Each scene shows the same named points in several views. A view is turned or mirrored, shifted and resized as a whole, has a little noise and may leave points out.

Scene 1
View 1
nubis: [-24  17 -35  -6 -22  -4 -18 -32   4 -14 -25 -14   3 -11   3   1 -19   2
   8  -7  23  16  18 -23  10]
Reb: [ -6   0 -13  -5 -16  -1  -4 -27  -7 -17 -11 -19  20 -12  -7 -23 -14   5
  18 -11   5   4  -3 -10   0]
leduz: [ -8   4 -19  -5 -17  -1  -9 -28  -5 -16 -13 -15  15  -9  -5 -17 -12   3
  13 -10   9   8   2 -11   3]
Fulo: [ 12  -3 -17   2 -13   0  -9 -30  -4 -18  -5  -3   9  10 -10 -23  13 -17
  -3 -21  -7  -5  -8  18   2]
gupo: [  8  -4 -17  -5 -11   1 -12 -29 -10 -14  -5  -3  11   2  -9 -23   0   1
   4 -11   4  10  -3   7   4]
Sem: [ -7  -1 -13  -7 -15   0  -5 -26  -9 -15 -11 -18  21 -15  -6 -22 -19  13
  21  -7  10  11   0 -15   1]
Zeku: [ 14  -6 -12   1 -12   1  -7 -29  -7 -18  -2  -5  13   9 -11 -28  12 -14
   1 -20  -9  -5 -11  18   0]
vula: [ -1   1 -15   0 -17  -2  -5 -29  -3 -19 -10 -14  15  -2  -7 -22   0 -11
   9 -19  -2  -5  -6   2   0]
fesik: [  5  -4 -10   1 -15  -1  -2 -28  -5 -19  -6 -14  18   1  -9 -27   3 -12
   9 -20  -8  -8 -11   8  -2]
tam: [ -6   7 -23   1 -20  -3 -11 -31   2 -19 -15 -13   8   1  -4 -13   1 -16
   3 -19   2  -3   2   1   3]
depas: [-20   9 -17   0 -23  -5  -2 -27   2 -20 -20 -29  19 -15  -2 -14 -16  -6
  20 -16   5  -6   0 -19  -2]
pitef: [ -4   5 -23  -4 -17  -1 -13 -30  -3 -16 -13  -8   8  -2  -4 -14  -5  -3
   5 -12   9   8   4  -3   5]
serav: [  5   3 -17   7 -17  -3  -6 -31   3 -23 -10 -11   9  10  -7 -20  17 -31
  -2 -28 -12 -19  -9  18  -1]
View 2
gupo: [ -2 -13 -10  -6   5   8  12  -8  20   1  18 -16  16  10  34  13  -5   3
   6 -36  -5 -15   5  -8   3]
Fulo: [ 18 -10 -30   1   3  16   2 -14  19  16  15 -19  14   7  43  10  10  -1
   5 -43 -13  -7   0   0  10]
fesik: [ 16  -2 -20   9   6  -1  -1 -10  26   8  17  -5  19   3  40   0  12   7
   4 -28  -9 -14  -3   2   6]
Sem: [-14  -8  12   1   7 -22  12   2  26 -16  24   1  20  10  27   0 -12  11
   3 -10   5 -27   5  -7  -9]
vula: [ 10  -7 -15   5   4  -8   2  -8  19   7  18  -9  15   9  38   1   5   3
   0 -21  -6 -16   0   2   1]
nubis: [-25 -25   8 -19  -4 -32  18   1 -10  -5  27 -28  -1  33  25   9 -30 -11
 -16   3   7 -24  11   0 -18]
Reb: [ -6  -6   4   4   7 -20   7  -1  24  -9  22   0  19   9  30  -2  -6   9
   2 -10   2 -24   3  -4  -6]
tam: [  7 -13 -18  -3  -1 -10   3  -9   5  11  19 -22   7  18  38   5  -2  -6
  -8 -18  -5 -14   2   5  -2]
depas: [ -1  -6   0   7   2 -40   0  -1  10  -3  24  -4  10  17  32  -8  -3   1
 -12  10   2 -24   0   8 -12]
Zeku: [ 19  -6 -27   4   6  15   1 -14  26  13  14 -12  19   2  43   7  13   4
   8 -43 -13 -10  -2  -2  11]
serav: [ 31  -7 -41   7   0   5  -8 -18  11  27  14 -21   9   9  48   2  18  -6
  -4 -31 -16  -5  -5  11   9]
View 3
Fulo: [-10  -6  -6   9 -23  -7   5 -20 -20 -12   5   8   4  -7  -6  -7 -12  -8
  22   5  -9   4  -3 -10  -4]
serav: [-14 -11 -10   4 -25  -3  11 -21 -21  -5  17   6   7 -10  -3  -7  -2 -13
  20   0  -6   3   1  -3 -14]
gupo: [  2   1  -4   5 -16 -10  -2 -19 -14  -9  -7   7  -2  -2  -3  -1 -19   0
  23  11  -7   9  -3 -15   7]
Zeku: [ -6  -9  -9  12 -25  -7   4 -22 -17 -13   1   7   4  -4  -6  -8 -11  -7
  24   5  -4   3  -4  -9  -5]
nubis: [  9  20   5 -27   6  -5   0  -7 -10  16   5   7  -7  -5  11  19 -20   4
  16  18 -14  22  10 -15  17]
leduz: [ 11   4  -4  -8  -8  -6  -2 -14  -6   7  -4   5  -4   1   6   8 -15   1
  21  12  -2  15   4 -13   9]
Sem: [ 18   1  -7  -6  -8  -6  -6 -15   0   8 -12   3  -7   6   9   9 -15   4
  24  12   5  15   3 -14  13]
pitef: [  3   6  -2  -6  -9  -7   0 -15 -13   1   0   7  -3  -4   2   6 -17   0
  20  12  -9  13   2 -13   7]
depas: [ 13  -1  -9 -17  -7   0   1 -14  -2  20   6   2  -3   1  14  12  -4  -2
  19   7   5  17  10  -8   3]
fesik: [  1 -11 -11   6 -22  -5   2 -21 -10  -3   1   4   2  -1   0  -4  -6  -6
  23   3   2   6   0  -8  -4]
View 4
vula: [ -9 -23 -22  14  -1 -30 -16  -2  -5  19  13  11  -3  -3 -26   7  13  24
  43  -5  21  20   0  13   2]
serav: [ -1 -27 -33  24  -1 -31  -1   1 -16   7  11  21  15   6 -18  35  13  35
  45 -17  25  29 -24  14  12]
nubis: [-14 -50  15  -5 -14   6 -65 -14  19   5  -6   0 -13  -7 -47  -9  -4  -7
  24 -12  18  12  14   0  -2]
fesik: [ -9 -17 -30  17   1 -39  -4   0 -10  22  17  13  -2  -4 -22   9  17  30
  46  -1  21  21  -1  16   2]
pitef: [-13 -28 -14   5  -3 -20 -30  -6   6   5   2  10  -6 -12 -39   4   6   9
  30  -5  19  18  10  10  -1]
tam: [ -7 -34 -14  11  -5 -17 -26  -5   0   8   5  13   2  -1 -30  14   6  18
  37 -13  22  21  -6  10   5]
Zeku: [ -9 -11 -43  18   5 -44   6   1 -11   7  11  21   6 -11 -27  23  18  29
  40  -3  22  26  -2  19   3]
gupo: [-15 -13 -30   6   3 -35 -13  -3   3   3   4  14  -5 -21 -40   7  13  12
  30   2  19  21  15  16  -3]
Sem: [-18 -20  -7   2  -3 -28 -34  -7  10  31  14  -2 -22 -13 -36 -24  12   9
  40   9  15   9  28   9  -9]
depas: [ -9 -38   3  10 -10 -15 -41  -7   2  39  19  -3 -15   8 -21 -14   9  20
  51  -4  19  11   5   3   0]
Reb: [-15 -23  -8   6  -3 -27 -32  -6   6  32  16   0 -18  -8 -31 -19  13  14
  43   5  17  11  21   9  -6]
Fulo: [ -9 -16 -40  17   3 -38   1   0  -9   0   6  22   9 -11 -30  29  14  26
  36  -8  23  28  -7  18   6]
leduz: [-15 -28  -8   4  -4 -21 -35  -7   7  19   8   3 -14 -11 -36 -10   9  10
  36   0  18  14  17   9  -5]
View 5
Sem: [-16   1  -1  -4 -11  25   7   3  -9   3   6   6  15   6  -5 -25  15  -4
 -18   0  -1   2   7  -6   4]
pitef: [-26  -5   3 -16 -21  30   1  -1  -8  -2  11  -1   8   6   4 -10  13  -1
   7   5   1   1   1   0  10]
Reb: [-20   0   1  -5 -13  25   1   3  -6   0   9   3  14   4  -2 -17  14  -1
 -13   3   2   2  12  -5   8]
fesik: [-26   1   7  -8 -19  24 -13   2   3 -13  13  -3  17   3   4   0  18  11
   2   5  15   3  23  -3  19]
leduz: [-22  -3   1 -10 -17  28   4   2 -10   1   9   1  10   5   1 -15  12  -3
  -5   5  -2   1   5  -2   7]
vula: [-27  -2   6  -9 -20  25  -9   3  -1  -9  13  -2  12   2   5  -3  14   6
   2   8   8   2  17  -2  15]
nubis: [-28  -9  -3 -17 -19  32  17   2 -22  12  10   0  -5   5   5 -18   1 -17
   1  15 -22  -2 -11   3  -1]
gupo: [-22  -3   7 -16 -22  30  -3  -5  -2  -8  11   0  17   9   1 -10  21   6
  10  -5  13   4   2  -4  15]
depas: [-27  -1  -1  -2 -13  22   1  10 -11   3  11   0   3  -1   4 -10   3  -6
 -17  18 -10  -2  20   0   5]
Fulo: [-30  -3  11 -18 -27  29 -15  -4   3 -17  16  -6  15   5   8   5  19  13
  21   2  18   3  13  -1  22]
tam: [-30  -5   5 -14 -23  28  -4   1  -6  -6  14  -4   7   3   7  -1  11   2
   9  11   2   1  10   1  13]
serav: [-37  -4  11 -14 -28  25 -20   2   3 -18  18  -9   9  -1  13  16  13  14
  19  15  14   2  25   3  24]

In a view up to two points have been moved. Name them for each view, in the order of its rows, or write none.
view 1 | none
view 2 | gupo
view 3 | serav
view 4 | depas, Reb
view 5 | Sem, tam

Scene 2
View 1
zuzil: [ 28 -39  -6  44 -11  11 -13  -5   1 -47  -7 -36  -4  43  47  24 -17   1
  -3  -8 -18  17  25  -8 -24]
Berup: [ 18 -24  -6  26 -24  36 -17 -11  -4 -22  14   0 -11  37  43  14 -31   0
  -7   8 -17  16  42 -41 -32]
rer: [ 12 -29  -2  17  12 -15 -15  10   7 -36 -38 -56  33  35  35  38  -3  13
 -24 -27 -12  11 -20  16   2]
ler: [-56   7 -28 -58   6  -7 -40  20  23  20 -25   9  66   7  -1  26 -35  49
 -80 -14   7  33 -50 -33  37]
nuno: [ 27 -35   6  30  12 -14 -11   8   1 -44 -40 -67  26  40  42  41   3   3
 -12 -28 -17   4 -13  25  -9]
Reden: [ 39 -32  21  32  10   0  -6   5  -9 -36 -39 -67  23  42  47  43  10 -11
   0 -24 -23 -12  -1  22 -25]
mabes: [ 48 -35  29  35  15  -4  -3   5 -12 -39 -45 -80  24  45  50  48  17 -17
   7 -27 -27 -18  -2  33 -29]
Kobig: [ 35 -35   6  40  -4  11 -10  -3  -4 -40 -15 -46   4  43  49  30  -8  -6
   1 -12 -21   5  21  -1 -27]
Gepa: [  7 -17  -4   8 -14  27 -20  -4  -1 -11   0  -6   9  32  36  21 -25   4
 -20   3 -14  11  21 -34 -21]
Zisur: [-17 -27 -37   8  -4 -13 -28   7  22 -33 -13 -17  23  27  23  18 -33  38
 -46 -16  -1  46 -13 -18  21]
leto: [ 30 -49 -18  61 -13   5 -13  -7   6 -62  -2 -38 -15  47  50  19 -21   7
  -2 -10 -16  31  30  -9 -20]
butez: [  0  12  43 -50  23  12 -18  18 -15  34 -52 -37  75  20  21  53  12  -8
 -33 -19 -17 -39 -39   6 -12]
Pof: [  9 -10  17  -8   5  14 -17   7  -6  -1 -27 -30  36  29  32  37  -5  -1
 -22 -12 -17 -10  -8  -7 -15]
Kupe: [ -5 -20 -14   2  -2   1 -24   6  10 -20 -18 -22  27  29  27  27 -21  21
 -35 -12  -7  21  -8 -13   3]
Naz: [ 46 -43   8  56  -3   6  -5  -4  -6 -53 -19 -59  -3  48  55  32  -3 -11
   9 -15 -24   4  23   9 -31]
kezaz: [  9 -35 -26  35 -20  15 -21  -8   9 -40   7  -9  -8  37  40  13 -35  16
 -18   0 -11  38  28 -33 -13]
bager: [ 14 -16  19  -4  15  -1 -14  12  -5 -12 -42 -52  46  31  31  44   5   1
 -21 -23 -17 -11 -22  13  -8]
fevev: [-29  -1  -9 -37   9  -4 -31  16  12  10 -32 -15  58  17  12  33 -19  30
 -58 -17  -2  14 -40 -15  19]
zap: [-13 -35 -43  20  -4 -20 -28   7  26 -48 -14 -24  17  30  26  18 -33  40
 -44 -19   1  53 -15 -12  23]
View 2
Zisur: [ 10 -16 -11 -36 -29  -7  11  18  -4  28 -21 -26 -21   2  32 -45 -22 -22
 -12  47  11   4  35   0 -16]
bager: [ 38 -14  -2  -7  29   1  16  48 -21 -25  14  -8  21  24  16 -14  -3  -1
   3  18  16  26  10  -6 -37]
Kobig: [ 52   6  -6  18  -6   4 -20  46 -40 -33  11 -22 -23  15  34 -19  -6 -42
  -6  17  13  15 -13  29 -19]
butez: [  7 -17 -10 -13  77   4  37  42   9 -34  35  -5  54  26   0  21   7  18
   3   5  13  26  33 -21 -39]
Gepa: [  4   9 -19   0   1   5 -13  22  -2 -13  14 -36 -23  -1  33  -3  -8 -47
 -17  20   9  -5  20  28  -3]
Reden: [ 67  -4   3  16  14   2  -5  60 -49 -41  16  -8   3  29  24 -17  -3 -19
   5  12  17  30 -19  12 -36]
zuzil: [ 48   8  -8  14 -25   2 -26  39 -40 -22   3 -28 -36   9  41 -28 -12 -51
 -10  23  13   7 -12  35 -12]
Kupe: [ 14 -10 -11 -21  -6  -1   9  27  -6   5  -2 -23  -9   6  26 -27 -14 -21
  -9  32  12   8  26   4 -19]
mabes: [ 80  -5   7  22  19   2  -6  68 -57 -51  18  -4   8  33  22 -17  -1 -14
   8  10  19  36 -27  11 -43]
Pof: [ 17  -5 -10  -3  29   4   7  36  -7 -24  20 -18  10  14  19   0  -3 -15
  -5  14  12  14  17   5 -24]
fevev: [ -8 -24 -12 -45  23  -3  39  22  18  16   0 -15  23  10  12 -18 -10   9
  -4  34  12  13  54 -24 -29]
Naz: [ 71   7   1  26 -13   3 -27  56 -57 -39  10 -17 -25  21  36 -24  -8 -43
  -2  16  15  20 -28  33 -24]
rer: [ 49 -18   1 -13  -1  -2  13  46 -32  -9  -3  -9   3  23  22 -35 -11  -5
   2  30  16  27   7  -5 -36]
nuno: [ 65 -12   5   1  -1  -2   3  55 -46 -23   2  -7   1  27  24 -33  -9 -12
   4  24  18  31  -8   3 -38]
Berup: [ 10  20 -22  14 -12   7 -33  22 -10 -21  15 -41 -42  -5  41  -3  -8 -66
 -21  16   8 -12   7  46   6]
ler: [-42 -30 -21 -68  12  -7  50   2  45  45 -13 -24  17  -2  13 -24 -17  10
 -13  47   8   1  81 -32 -18]
View 3
Berup: [  0  24 -20  13  -9 -10  -1 -42  29  43 -14  -6 -28   1   0  18  -4  26
   1 -28   3   9  31 -21   4]
ler: [-64 -35 -28 -43  -3  17 -45 -29  52 -43  40  10 -61 -60  15 -76  18  31
 -51 -15 -18  30 -20   3  40]
Reden: [  3 -33  14  32 -34 -23  25 -37  -1  -6 -24  -9 -20 -41  -8  39 -32 -12
  20  -3 -19  53 -17 -23  16]
Naz: [ 23 -11  17  36 -35 -18  27 -33  -3  16 -32  -4 -22 -17  -5  49 -32   6
  26  -8  -4  33  -4 -18   1]
kezaz: [ 11  12  -3   5 -16   3  -4 -29  22  26  -8   9 -41   0   8   6  -6  40
  -1 -20  10   3  15  -4  -1]
Gepa: [-15   8 -22   6  -8  -9  -8 -41  32  22  -4  -6 -30 -16   0   3  -2  20
  -8 -24  -5  20  17 -20  13]
zuzil: [ 21   1   8  23 -26  -7  14 -31   8  23 -23   2 -31  -8   2  30 -19  24
  16 -14   5  17   5 -12  -1]
Kupe: [-16 -20  -4  -4 -17   1  -9 -30  24  -9   4   5 -43 -35   7 -13  -5  23
 -11 -12  -9  26  -9  -6  18]
Pof: [-30 -23 -17   9 -15 -17   0 -42  26  -7  -3 -13 -25 -46  -5   4 -10  -5
  -7 -13 -22  48  -5 -26  27]
mabes: [  1 -40  15  37 -36 -28  29 -39  -5 -11 -26 -14 -15 -47 -11  46 -37 -20
  24   0 -24  61 -23 -28  18]
fevev: [-49 -38 -19 -20 -10   3 -25 -33  37 -34  23   2 -46 -59   7 -43   4  12
 -32 -10 -22  41 -19  -9  36]
bager: [-25 -42  -2  13 -25 -18   7 -38  13 -24  -6  -9 -26 -58  -6   9 -19 -11
  -1  -4 -26  57 -23 -22  28]
Zisur: [ -8 -20   3 -15 -20  17 -18 -21  24 -16  10  18 -56 -30  16 -28   0  43
 -16 -10   3  13 -14  10  12]
zap: [  3 -22  14 -14 -26  20 -13 -16  18 -18   6  24 -61 -27  18 -26  -5  48
 -12  -6   7   9 -20  15   8]
nuno: [  4 -40  19  21 -36 -11  18 -29  -2 -19 -18   1 -31 -43  -1  25 -29   1
  15   1 -14  47 -28 -11  14]
leto: [ 31   2  17  21 -29  -1  14 -27   3  24 -25   9 -37  -2   5  31 -22  33
  19 -13  10   9   3  -4  -7]
butez: [-68 -49 -31   5 -11 -30  -5 -51  33 -33   7 -25 -15 -79 -14  -6 -10 -35
 -18 -10 -49  79 -19 -40  50]
View 4
Kupe: [ 15  10  16  -4   4   8  25   2   4  33  23  10   1 -19 -21 -24   5   1
   2 -19  -9 -10  -3 -30  34]
fevev: [  6  -5  59  24  14 -17  37 -13  31  33  10  15   4 -35  -1 -22   8   1
 -13 -36 -25   8   0 -28  42]
butez: [-18  45  72  24  11  -4  32 -18  61   8   7  -9  35 -71  28 -40 -16 -12
   5 -51  -7 -20 -32  -1  22]
Gepa: [ 12  12  10 -15   8  22  27  -1 -23  17  27 -13  14  -6 -22 -29  -3 -13
  -5 -24  22 -28 -15 -48  15]
leto: [ 30  36 -45 -43 -11  42   5  23 -32  33  38   2  -6  -2 -48 -29  -3   2
  24   4  12 -31  -8 -29  24]
rer: [ 14  43   4 -10  -7  14  11  12  28  35  23  17  -2 -40 -18 -31  -3   9
  25 -11 -21 -12  -9  -2  39]
bager: [  2  49  24  -2  -2  12  18   2  38  23  18   3  13 -53  -2 -35 -10  -2
  21 -25 -11 -21 -20   0  29]
nuno: [ 14  60 -10 -20 -13  25   4  18  28  31  27  13   1 -44 -20 -35 -10   6
  35  -7 -14 -22 -16   6  34]
ler: [ 10 -40  80  39  25 -35  50 -21  25  41   6  25  -5 -23  -2 -13  23   4
 -33 -42 -35  26  14 -45  50]
Zisur: [ 27  -9  12  -2   5  -1  24   5  -4  46  23  24 -16  -7 -33 -17  16   9
  -5 -12 -22   6  12 -38  45]
kezaz: [ 28   5 -18 -28   1  28  20  10 -39  30  33  -2  -3   9 -44 -23   4  -4
   1  -7  14 -23  -4 -51  23]
Berup: [ 17  13 -11 -29   4  34  24   3 -45  15  34 -21  15   6 -34 -29  -5 -15
  -2 -18  35 -39 -18 -57   7]
Kobig: [ 15  52 -22 -33  -9  39   8  16  -7  21  33  -7  10 -22 -29 -35 -12  -4
  25  -8  14 -37 -21 -18  18]
mabes: [  5  87 -16 -28 -17  39   0  19  33  18  28  -2  16 -55 -12 -43 -24   0
  47 -10  -1 -39 -32  16  22]
zuzil: [ 23  38 -32 -38  -9  38   8  18 -24  27  36  -3   3  -8 -40 -31  -6  -3
  21  -3  15 -34 -14 -29  20]
zap: [ 31  -2   0  -8   0   4  19  12  -3  50  26  27 -19  -8 -37 -17  16  12
   3  -7 -25   4  13 -31  48]
Reden: [  6  74 -12 -25 -13  34   3  16  24  20  28  -2  14 -48 -15 -42 -19  -1
  39 -11   1 -35 -26   7  23]
Naz: [ 18  66 -37 -42 -15  47   0  23  -6  22  37  -5   8 -25 -32 -39 -17  -3
  38   0  14 -42 -23  -7  18]
View 5
fevev: [ 24 -28 -31  12 -42 -38  34  -9  -6 -35  -7 -64  44 -38  33   2  30 -32
 -21   1 -10  -3  -3  -8  -4]
Pof: [ 13   1 -27  28 -30 -21  35 -22   0  -3 -22 -14  21 -21  15   3   5  -9
   5   1 -23   1 -23   1 -13]
kezaz: [  6   6  17   3   7 -44 -11   5  29 -14 -22   1  19 -21  -5 -11 -24  11
 -24  -3   6 -14   1  30 -40]
rer: [ -1 -13 -11  31 -57 -16  21 -13 -10 -18 -31 -16  34   1  21   4  -1  -7
  -8 -19 -24  -4  -6  46 -12]
Kupe: [ 11 -11  -8  12 -27 -35  12  -4   6 -23 -18 -29  33 -23  17  -3   2  -9
 -18  -6  -7  -7  -2  20 -19]
Kobig: [ -4  13   2  29 -21 -18  10 -14  11   4 -36  22  15   0  -1  -2 -25  14
   3 -11 -20  -3 -18  42 -28]
ler: [ 33 -41 -31  -5 -36 -54  29   2  -2 -54   7 -95  53 -56  40  -2  42 -45
 -39   6   6  -7  11 -23  -5]
Zisur: [ 11 -24   5   1 -28 -44  -1   9   8 -39 -15 -43  40 -24  20  -6   3 -13
 -38 -10   6 -13  14  32 -23]
Naz: [-11  18   6  36 -27 -11   6 -16   9   9 -43  35  13  12  -2  -1 -32  21
   7 -18 -26  -3 -19  57 -29]
mabes: [-11  10 -14  53 -57   4  32 -30 -13  11 -47  26  19  18  11   8 -16   9
  22 -21 -43   4 -30  53 -12]
nuno: [ -7  -4  -9  39 -57  -8  20 -17 -10  -8 -38   1  29   9  17   5  -9   0
   1 -22 -30  -2 -13  54 -13]
Reden: [ -7   7 -13  45 -48  -3  27 -25  -6   6 -41  18  20  10  10   5 -14   7
  14 -18 -37   1 -25  46 -14]
leto: [ -8  11  23  16 -10 -29 -14   0  22  -6 -36  22  17   1  -6  -8 -36  21
 -15 -16  -6 -13  -3  60 -39]
Gepa: [ 13  11  -5  12   3 -37  12  -9  23  -3 -20  -1  15 -27  -1  -6 -12   5
  -7   4  -6  -6 -16   4 -30]
bager: [  6  -6 -28  37 -53 -11  38 -25 -12  -7 -29 -15  30  -7  23   7   8 -12
   7 -10 -31   3 -21  21  -6]
zap: [  6 -25  12   2 -33 -43  -8  12   9 -43 -18 -39  43 -16  19  -6  -2 -10
 -41 -16   6 -16  19  47 -25]
View 6
mabes: [ -1  11 -21 -50  21   2  -6  33 -14  -6  25 -15  53  10  12 -11  -9 -34
  -8  45   6 -44  33 -21 -41]
Naz: [ 18   3  -8 -39  17  17  15  28 -24  16   5 -26  60  14  18  -6   1 -18
 -15  35   5 -42  44 -15 -27]
nuno: [  4  -2 -14 -37   9   4 -11  29 -13  -5  22 -10  34  11  22 -18 -16 -15
  -8  28  14 -30  36 -13 -38]
Gepa: [  7 -23   2   5  18  28  18  14 -39  -4  -2 -44  18   4  20  13  -2   6
  -9  32  -9  -4  35 -28 -11]
ler: [-18 -53   2  36  -7  10 -31   7 -26 -47  22 -17 -59  -5  32  -6 -35  36
   1   7   8  41  23 -25 -17]
kezaz: [ 26 -24  10   1   7  34  23  13 -37  17 -12 -37  27  10  29   3  -1  20
 -17  17   4 -11  46 -14  -8]
fevev: [-16 -35  -6  14   2   6 -25  15 -23 -40  25 -17 -31  -3  26  -6 -29  15
   0  20   5  20  23 -26 -25]
Kobig: [ 14  -4  -6 -27  18  18  15  24 -27   8   4 -30  47  11  19  -1  -1 -11
 -13  35   1 -31  40 -19 -25]
butez: [-39 -12 -25  -9  27  -8 -28  24 -20 -60  43 -23 -11  -8   5   6 -22 -28
   9  52 -14   2   9 -45 -40]
leto: [ 31 -10   4 -24   7  29  23  21 -28  27  -9 -28  51  16  27  -7   0   5
 -20  20  11 -31  50  -8 -17]
Berup: [ 19 -21   7   3  22  35  33  13 -45  10 -14 -52  34   8  19  17   6   7
 -14  33 -11 -12  41 -27  -6]
Pof: [-11 -15 -12  -9  19   9  -5  21 -27 -25  19 -30  10   1  14   4 -12 -11
  -2  40  -7  -8  25 -31 -28]
Reden: [  1   4 -17 -41  19   5  -3  30 -17  -5  21 -18  45  10  14  -8  -9 -26
  -8  40   4 -37  34 -20 -38]
zap: [ 19 -33   6   1 -11  21  -7  15 -22   5   4 -12  -2  12  39 -20 -22  31
 -14   0  25   0  45  -3 -18]
Zisur: [ 13 -34   6   7  -8  20  -7  13 -25  -4   6 -16  -7   9  36 -13 -21  30
 -12   3  19   6  41  -9 -17]
zuzil: [ 23 -10   1 -21  13  25  21  21 -31  18  -4 -31  47  14  23  -2   0  -1
 -16  27   6 -29  46 -14 -18]
rer: [  1 -11 -11 -25   3   6 -16  26 -14 -12  23  -8  17   9  24 -19 -19  -5
  -8  22  15 -18  35 -13 -35]

In a view up to two points have been moved. Name them for each view, in the order of its rows, or write none.
view 1 | zuzil
view 2 | fevev
view 3 | mabes
view 4 | zap
view 5 | Gepa
view 6 | none
